Each row is a point on a landscape with many valleys, with its height.
A ball rolls from a point to whichever of its 6 nearest points has the largest drop for the distance, and stops where none of them is lower. Distance is the straight distance between rows; heights are no part of it.
K681 (h 14.2): [145  91 149  94  82  71 117 103 135 135 127 180 104 135 170  96 167 146
 186  53 162 100 120  48 121 144 194 158 125]
K548 (h 33.1): [130 182 192 125 173 118 158 159 104 124 179 147 152 103  74 116 130  89
  76 194 120 113 112 199 130  99  92 122 143]
K535 (h 72.2): [111 111  88 126 158 184 134 133 144 129 113 148 109 116 135 138 169 127
 156 164 146 150  95  91  85 127 149 188 127]
K728 (h 18.3): [164 125 127 124  97 134  99 113 125 133 102 108 130 125 143 138 116 146
 132  73 117 119 169 103 148 121 115  90 136]
K9 (h 20.4): [126 136 143 156 117 127 134  95 144 144  84  93 166 117 134 103 117 137
 143 136 130 160 136 130 141 120 144 108 110]
K104 (h 75.4): [118 111 130 119 136 159 120 132 116 186  81 140 112 108 143 112 124 106
 181 172 141 185 108 106 104 106 146 171 159]
K238 (h 20.5): [137 135 126 131  96 148 120 122 161 126 116 116 134 137 158 133 142 154
 126  85 121 113 146 111 146 117 130  89 127]
K879 (h 86.9): [109 109 123 146 146 164 120 146 148 149  93 120 142 114 125 109 129 116
 136 193 142 176  96 129 120 125 135 151 130]
K428 (h 18.4): [140 104 151 112  89 108 111  94 125 171  76 126 131 123 150  81 129 151
 176 127 144 158 120  76 133 117 186 172 146]
K7 (h 43.2): [104 101  69 127 147 148 138 135 141  96 131 135 120 116 120 137 174 140
 124 153 127 130  95 138 115 159 167 177  93]
K447 (h 25.1): [154 108  87  99 124  93  93 107 151 103 169 112  96 186 115 158 113 171
  88  31 117  70 187  92 140 171 108 110  96]
K29 (h 61.8): [ 94 147 139 149 154 199 110 176 103 141 111 130 150 107 128 143 128  80
 144 196 153 195  90 155 119 125 124 145 118]
K707 (h 68.1): [ 68 158 113 155 182 202 140 151  91 134 124 158 154  95 128 163 165  81
 159 196 172 178  50 141 101 133 128 163 124]
K276 (h 74.5): [107 131 131 147 172 210 149 172 105 163 107 152 131  97 139 120 128  90
 162 200 177 195  73 121 104 105 135 173 148]
K594 (h 51.4): [116 107  78 129 135 144 127 127 149 117  93 127 121 113 125 124 154 131
 146 147 131 153 105  98 110 122 159 160 103]
K166 (h 43.9): [102 151 183 174 155 160 116 157 106 152  98 109 146 136 122 123  90  73
 145 212 134 207 115 170 117 124  92 140 135]
K606 (h 79.5): [ 94 125  87 124 165 206 133 156 117 125 111 151 125 116 122 156 153 127
 165 179 184 159  77 103  91 125 136 173 140]
K465 (h 32.3): [142  96  92 119 124 125 129 136 127  92 159 123 120 127 117 156 126 140
  86  93 116  76 176 141 155 129  85 106 129]
K647 (h 28.6): [127 161 188 178 150 148 142 134 112 147 106 109 155 117 122 110  67 109
 125 165  92 148 140 162 137 108 109  82 119]
K46 (h 38.6): [106 203 195 150 182 125 158 160 100 113 178 131 162 115  56 134 104  79
  86 194 123 149 108 214  97  93 105 137 128]
K417 (h 73.7): [ 85 119 107 154 154 167 127 171 125 108 111 127 126 127 103 166 137 117
 124 194 143 169 104 168 109 133 129 140 110]
K862 (h 25.7): [134 152 182 149 133 129 145 118 117 136 110 123 169 115 122 123  96 119
 118 139 104 136 161 140 142 101  96  58 130]
K388 (h 27.8): [133 107 150 101 123  27 115 110 118 122 153  99 129 128 113 135 116 179
 112  52 116  94 208 116 203 152 112  85 141]
K843 (h 21.0): [136 158 145 162 110 147 133 111 143 135  94 105 155 128 132 124  99 113
 131 138 111 139 130 140 147 114 136  91 113]
K483 (h 31.1): [139 102  99 113 163  83 124 125 119  68 207 130  88 149  90 166 143 135
  79  98  99  62 158 137 147 177  67 130 121]
K856 (h 51.3): [ 95 157 149 181 143 154 124 174 124 119 128 122 157 122  94 171 104  79
 108 203 145 190 110 190 114 129  99 143 120]
K230 (h 29.9): [143 116 104 114 109 113 119 104 135 162 103 127 122 115 142  89 149 132
 153 128 125 141 108  99 114 121 168 168 124]
K884 (h 45.7): [ 89 141 143 171 149 166 110 139 104 169  76 106 138 110 128  95  97  62
 152 195 140 205 106 149 134 115 122 108 148]
K294 (h 44.2): [107 137 146 175 139 151 122 130 137 131  88  94 143 130 130 102  92  88
 137 163 110 182 131 157 138 121 133 119 125]
K344 (h 51.7): [111 132 138 170 132 139 110 108 113 177  59 104 148 108 135  85 106 102
 151 172 117 208 120 128 125 114 147 133 149]
K427 (h 8.7): [160 122  53  94 114 136 120 124 141  79 168 125 108 170 158 170 183 143
 108  69 141  76 106 127 108 189 118 132  94]
K360 (h 42.1): [138  97  75  87 131 109 148 120 163 106 156 181  97 144 162 136 180 147
 132  75 132  78  80  92  71 183 188 173 102]
K396 (h 16.0): [187 121  95  84  78  98  77 124 144 143 126 114 114 155 190 121 201 160
 150  44 140  94 151  70 125 163 152 135 138]
K513 (h 43.1): [159 111  85 115 118 133 135 132 133  94 176 126 113 145 114 175 137 141
  89  86 115  68 144 155 140 155  77 105 113]
K456 (h 28.3): [128 164 198 133 156 107 154 133  92 149 149 135 134 104 114 108  91 105
 104 173  83 119 137 173 152  87  85  71 165]
K229 (h 26.4): [151 114 106 107  99  71  94 115 146 110 153  87 114 164 121 140 121 197
 103  39 126  98 188  69 158 164 124  95 131]
K829 (h 40.2): [119 129 128 139 127 129 118  99 146 148  79 110 151 126 152  95 129 138
 152 129 125 158 123 101 142 119 170 137 116]
K777 (h 63.6): [124 139 132 119 160 121 151 129 101  74 205 138 110 123 104 152 131 108
  92 145 107  78 142 193 137 124  80 105 124]
K214 (h 59.0): [120 109 105 127 130 136 119 109 147 149  85 130 115 129 144  91 133 121
 170 144 138 172 110  98 110 112 158 171 142]
K384 (h 22.5): [146 115 107  98 113  88  82 109 157 117 154  94 108 164 119 143 129 169
 106  43 131  98 186 101 142 137 116  98 129]
K30 (h 21.1): [130 126 135 123 120 103 119 127 114 124 164 112 134 125 115 138 115 127
 102 103  93  95 183 156 163 114  74  83 150]
K694 (h 27.7): [135 166 197 127 141  92 121 113  80 186 136 124 139 103  90 106  87  91
 109 155 100 116 162 171 154  91  69  70 189]
K85 (h 27.9): [127 111 167 111 107  74 100 105 100 143 138  94 133 118 102 136 102 162
 101 103 108  97 195 138 177  97  96  69 177]
K763 (h 50.1): [108  84  97  85 125 125 140 123 143 123 132 170  74 138 149 131 156 150
 150 101 145 101  92  91  60 135 185 204 107]
K666 (h 5.2): [127 111 113 105 144  80 114 117 111 110 176 106 105 151 110 126 104 164
  87  71  97  77 194 137 167 119 100  92 144]
K126 (h 44.7): [123 121 103 143 119 147 135 133 153 120 120 121 152 127 150 136 128 137
 130 128 111 138 123 145 147 123 144 116  95]
K811 (h 35.1): [128 152 149 115 152 117 144 144 104 123 196 142 119 113  88 131 133 119
  70 161  96  91 149 189 150  93  62 102 144]
K219 (h 30.6): [128 161 177 155 139 130 180 138 112 128 135 142 153 112 120 131  79 108
 109 143 102 126 142 174 153  91  99  96 127]
K891 (h 26.7): [165 115  63 111 124 127 126 122 137  76 175 124  83 158 130 158 115 157
  95  44 111  76 156 129 127 178  91 111 100]
K117 (h 21.6): [145 114 155  97 103  80  89 128 114 114 139  84 127 125 104 148 101 201
 116  62 119 124 184  90 175 141 121  67 154]
K615 (h 60.0): [ 75 153 150 167 160 180 126 184 108 113 143 144 162 128 104 190 126  78
 119 201 173 198  97 190 123 142 114 150 140]
K111 (h 47.2): [116 140 137 166 141 167 121 118  99 179  56 119 132 107 134  99 100  82
 155 185 132 200 110 106 125 115 110 138 166]
K691 (h 13.2): [176 122 133  96  80 103  95 128 148 124 122  82 115 152 135 155 143 171
 126  61 127 119 176  74 161 140 122  96 140]
K632 (h 30.2): [131 188 205 146 163 122 181 154  99 143 155 140 140 115  83 101  78  90
  90 201 109 131 130 192 128  99  83  89 129]
K90 (h 38.3): [145 115 150 138 117 110 123 100 116 181  60 126 115 117 134  75 123 129
 177 164 141 185 107  76 114 110 155 165 153]
K323 (h 44.3): [129 139  99 133 130 148 142 131 150  73 141 127 151 120 127 153 148 136
 111 110 118  97 122 149 125 142 143 119  82]
K863 (h 37.3): [147 136 130 146 120 142 145 140 132 114 143 129 146 103 124 140  97 131
 101 131 113 103 155 158 143 111 101  79 122]
K989 (h 50.5): [ 89 140 156 172 149 176 126 167 133 129  95 118 150 107 132 126  96  83
 132 201 122 199 114 170 135 119 123 133 120]
K954 (h 18.0): [111 157 150 143 137 148 154 131 138  72 159 138 137 145  80 168 131 134
  91 151 125  86 123 186 120 144 112 129 104]
K859 (h 30.9): [121 167 208 183 130 125 119 107  91 170  47 101 155 129 110  95  63  75
 139 161 120 196 145 162 131 118 114  90 142]
K550 (h 36.5): [134 182 162 126 158 116 145 141  94  95 211 155 143 120  86 143 139  99
  81 176 100  83 123 187 139 111  90 118 145]
K73 (h 20.9): [138  92  65 107 167  71 126 107 145  73 203 124  84 168  99 135 120 151
  85  61 107  55 169 134 158 176  80 121 116]
K745 (h 48.1): [116  98  92  97 138 132 121 138 139 120 129 163  77 141 137 147 161 140
 132 136 148 144  97  97  79 122 166 199 125]
K601 (h 47.0): [123 150 146 164 134 154 157 158 137 108 125 124 145 114 100 140 102 117
 110 155 119 122 134 175 145 115 102 106 122]
K469 (h 46.6): [141 137 101 137 110 142 145 128 139  88 146 117 135 133 129 143 138 133
 117 105 126  88 149 157 133 126 110  88 101]
K387 (h 61.5): [134 128 115 121 133 153 139 143 122  96 153 134 130 119 116 157 123 134
  95 112 111  68 155 164 119 113  84  89 115]
K236 (h 26.0): [141 106  57 114 101 137 134 122 162  92 155 111 133 154 154 141 159 137
 111  75 121  77 124 131 125 152 132 104  93]
K463 (h 32.9): [142 129 134 139 101 124 122  96 142 146  86  99 166 109 154  93 130 134
 138 115 121 151 146 116 137 122 165 118 133]
K985 (h 36.7): [100 171 173 172 132 147 148 168 124 137 127 123 134 124  97 121  78 100
 112 176 122 162 124 195 123 126 105 131 111]
K729 (h 48.7): [132 154 151 159 141 183 143 117  85 211  53 148 131 109 140  78  95  87
 177 198 169 223  81  89 108 112 112 152 172]
K110 (h 74.0): [ 96 135 120 153 136 165 125 132 144 125  97 117 152 112 120 135 115 100
 122 163 124 176 104 158 123 127 145 126 113]
K184 (h 13.8): [155 105 145  96  68  91  99 119 145 143 133 153 121 141 197 109 178 162
 172  54 173 105 129  46 134 151 179 162 134]
K310 (h 14.4): [126  86 155 100  79  83 130 108 145 158 114 168 111 149 166 111 147 159
 184  74 151 117 118  58  95 124 210 175 129]
K103 (h 42.8): [105 171 179 157 158 148 162 164 120 103 147 143 151 130  77 144  99 100
 111 191 121 130 124 206 106 110 104 126 111]
K78 (h 18.1): [148  99  90 104 158  51 125  89 124 103 196  92 107 161 106 141  97 167
  80  51 112  57 172 119 156 164  99 113 109]
K429 (h 14.5): [178 124 128 113  77  95  99 100 153 150 110 124 120 141 193 111 180 173
 154  77 151 109 131  68 132 135 167 122 124]
K164 (h 25.4): [138 121 171 130 122  96 117 104 100 150 143  96 127  97 101 121  91 136
 122 124 104  97 179 141 167  98  86  76 168]
K379 (h 15.8): [160 125 112 120  87 115 106  95 149 130 114 117 142 138 167 128 175 160
 142  79 134 111 124  99 142 131 157 105 139]
K231 (h 74.6): [ 74 125  87 142 166 184 129 150 124 118 126 157 140 119 124 174 156  97
 136 189 154 172  69 129 107 137 127 154 131]
K516 (h 15.9): [136  81 143 107  93  86 108 112 128 149  97 156 116 134 149  96 144 159
 198 129 149 143 111  59 114 114 187 172 152]
K121 (h 15.5): [143 107 101  95  77  97 136 117 162 145 129 153 128 146 177 100 176 146
 167  82 150  88 106  77 120 135 198 169 119]
K512 (h 74.1): [113 135 128 143 144 206 135 136 100 158  87 156 116 106 135 119 126  99
 168 178 168 185  79  96  93  95 117 169 151]
K249 (h 22.3): [130  98  77 110 123 122 144 118 143 108 123 132 126 129 167 115 168 138
 137  92 131 115  93 101 116 149 182 161 108]
K253 (h 22.4): [172 123  82 101  85 110 101 124 159 129 157 111  97 160 187 133 189 148
 129  45 144  77 136  92 111 163 149 136 124]
K378 (h 25.9): [116  80 116  94  93  96 136 111 155 127 139 186  96 142 166 125 147 144
 158  59 139  74  98  65  76 145 202 206 114]
K25 (h 1.7): [106 106 102 137 131 161 132 130 147 144 104 133 128 130 133 104 142 126
 139 171 125 156  98 116 115 127 156 162 113]
K331 (h 21.2): [153 121  58 104 120 135 135 131 147  84 148 134 131 161 151 147 170 156
 100  65 122  76 103 128 121 174 119 116  82]
K562 (h 30.5): [126 115  79  82 133 125 152 128 153 111 133 145 102 137 143 118 171 141
 140 112 127 112  91 100  90 158 179 179 104]
K767 (h 43.0): [165 126 149  86 116  35 115 118 123 116 156  91 116 147 124 120  85 205
 100  51 140  89 181  77 213 161 125  86 132]
K407 (h 70.8): [124 107 108 104 119 154 125 135 132 150 128 163  94 117 152 123 141 125
 171 160 142 142 101  80  75 105 162 193 127]
K334 (h 39.3): [112 119 137 114 115 122  96  90 134 179  71 108 134 124 140  89 136 129
 166 147 134 175 106  78 126 113 180 153 138]
K938 (h 19.2): [152 112  73  96 102 107 147 118 170 116 139 132 131 151 187 105 180 140
 150  75 132  79 109  86 111 151 171 161 117]
K267 (h 63.7): [114  91  89  89 115 157 129 130 140 116 131 184  70 130 129 150 159 140
 158 136 158 120  80  92  44 121 159 209 119]
K247 (h 33.0): [126 116 119 109 128  93 128 139 112 111 165 134 107 130  98 149 120 129
  85 109 105  71 179 162 162 120  78 103 146]
K866 (h 29.5): [136 191 213 161 139  91 157 133  93 159 107 146 141 118  98  78  62  87
 129 181 103 155 123 177 130  95  94  75 159]
K670 (h 21.9): [149 134 167 137  96 111 114 112 113 143  92 111 161 118 134 135 102 139
 143  92 114 147 172 115 168 106 101  62 161]
K136 (h 58.7): [101 121 122 157 137 157 142 146 137 104 130 131 141 125  92 170 126 125
 109 164 123 139 109 182 133 154 149 140  96]
K88 (h 30.0): [137 164 183 132 149 120 162 139 110 132 169 144 139 108 105 118 100 107
  93 160 110 102 138 179 147 105  85  97 138]

For each start below, name the point where the ball stops.
K884 -> K9
K859 -> K9
K548 -> K9
K763 -> K184
K866 -> K666
K231 -> K9
K90 -> K184
K334 -> K184
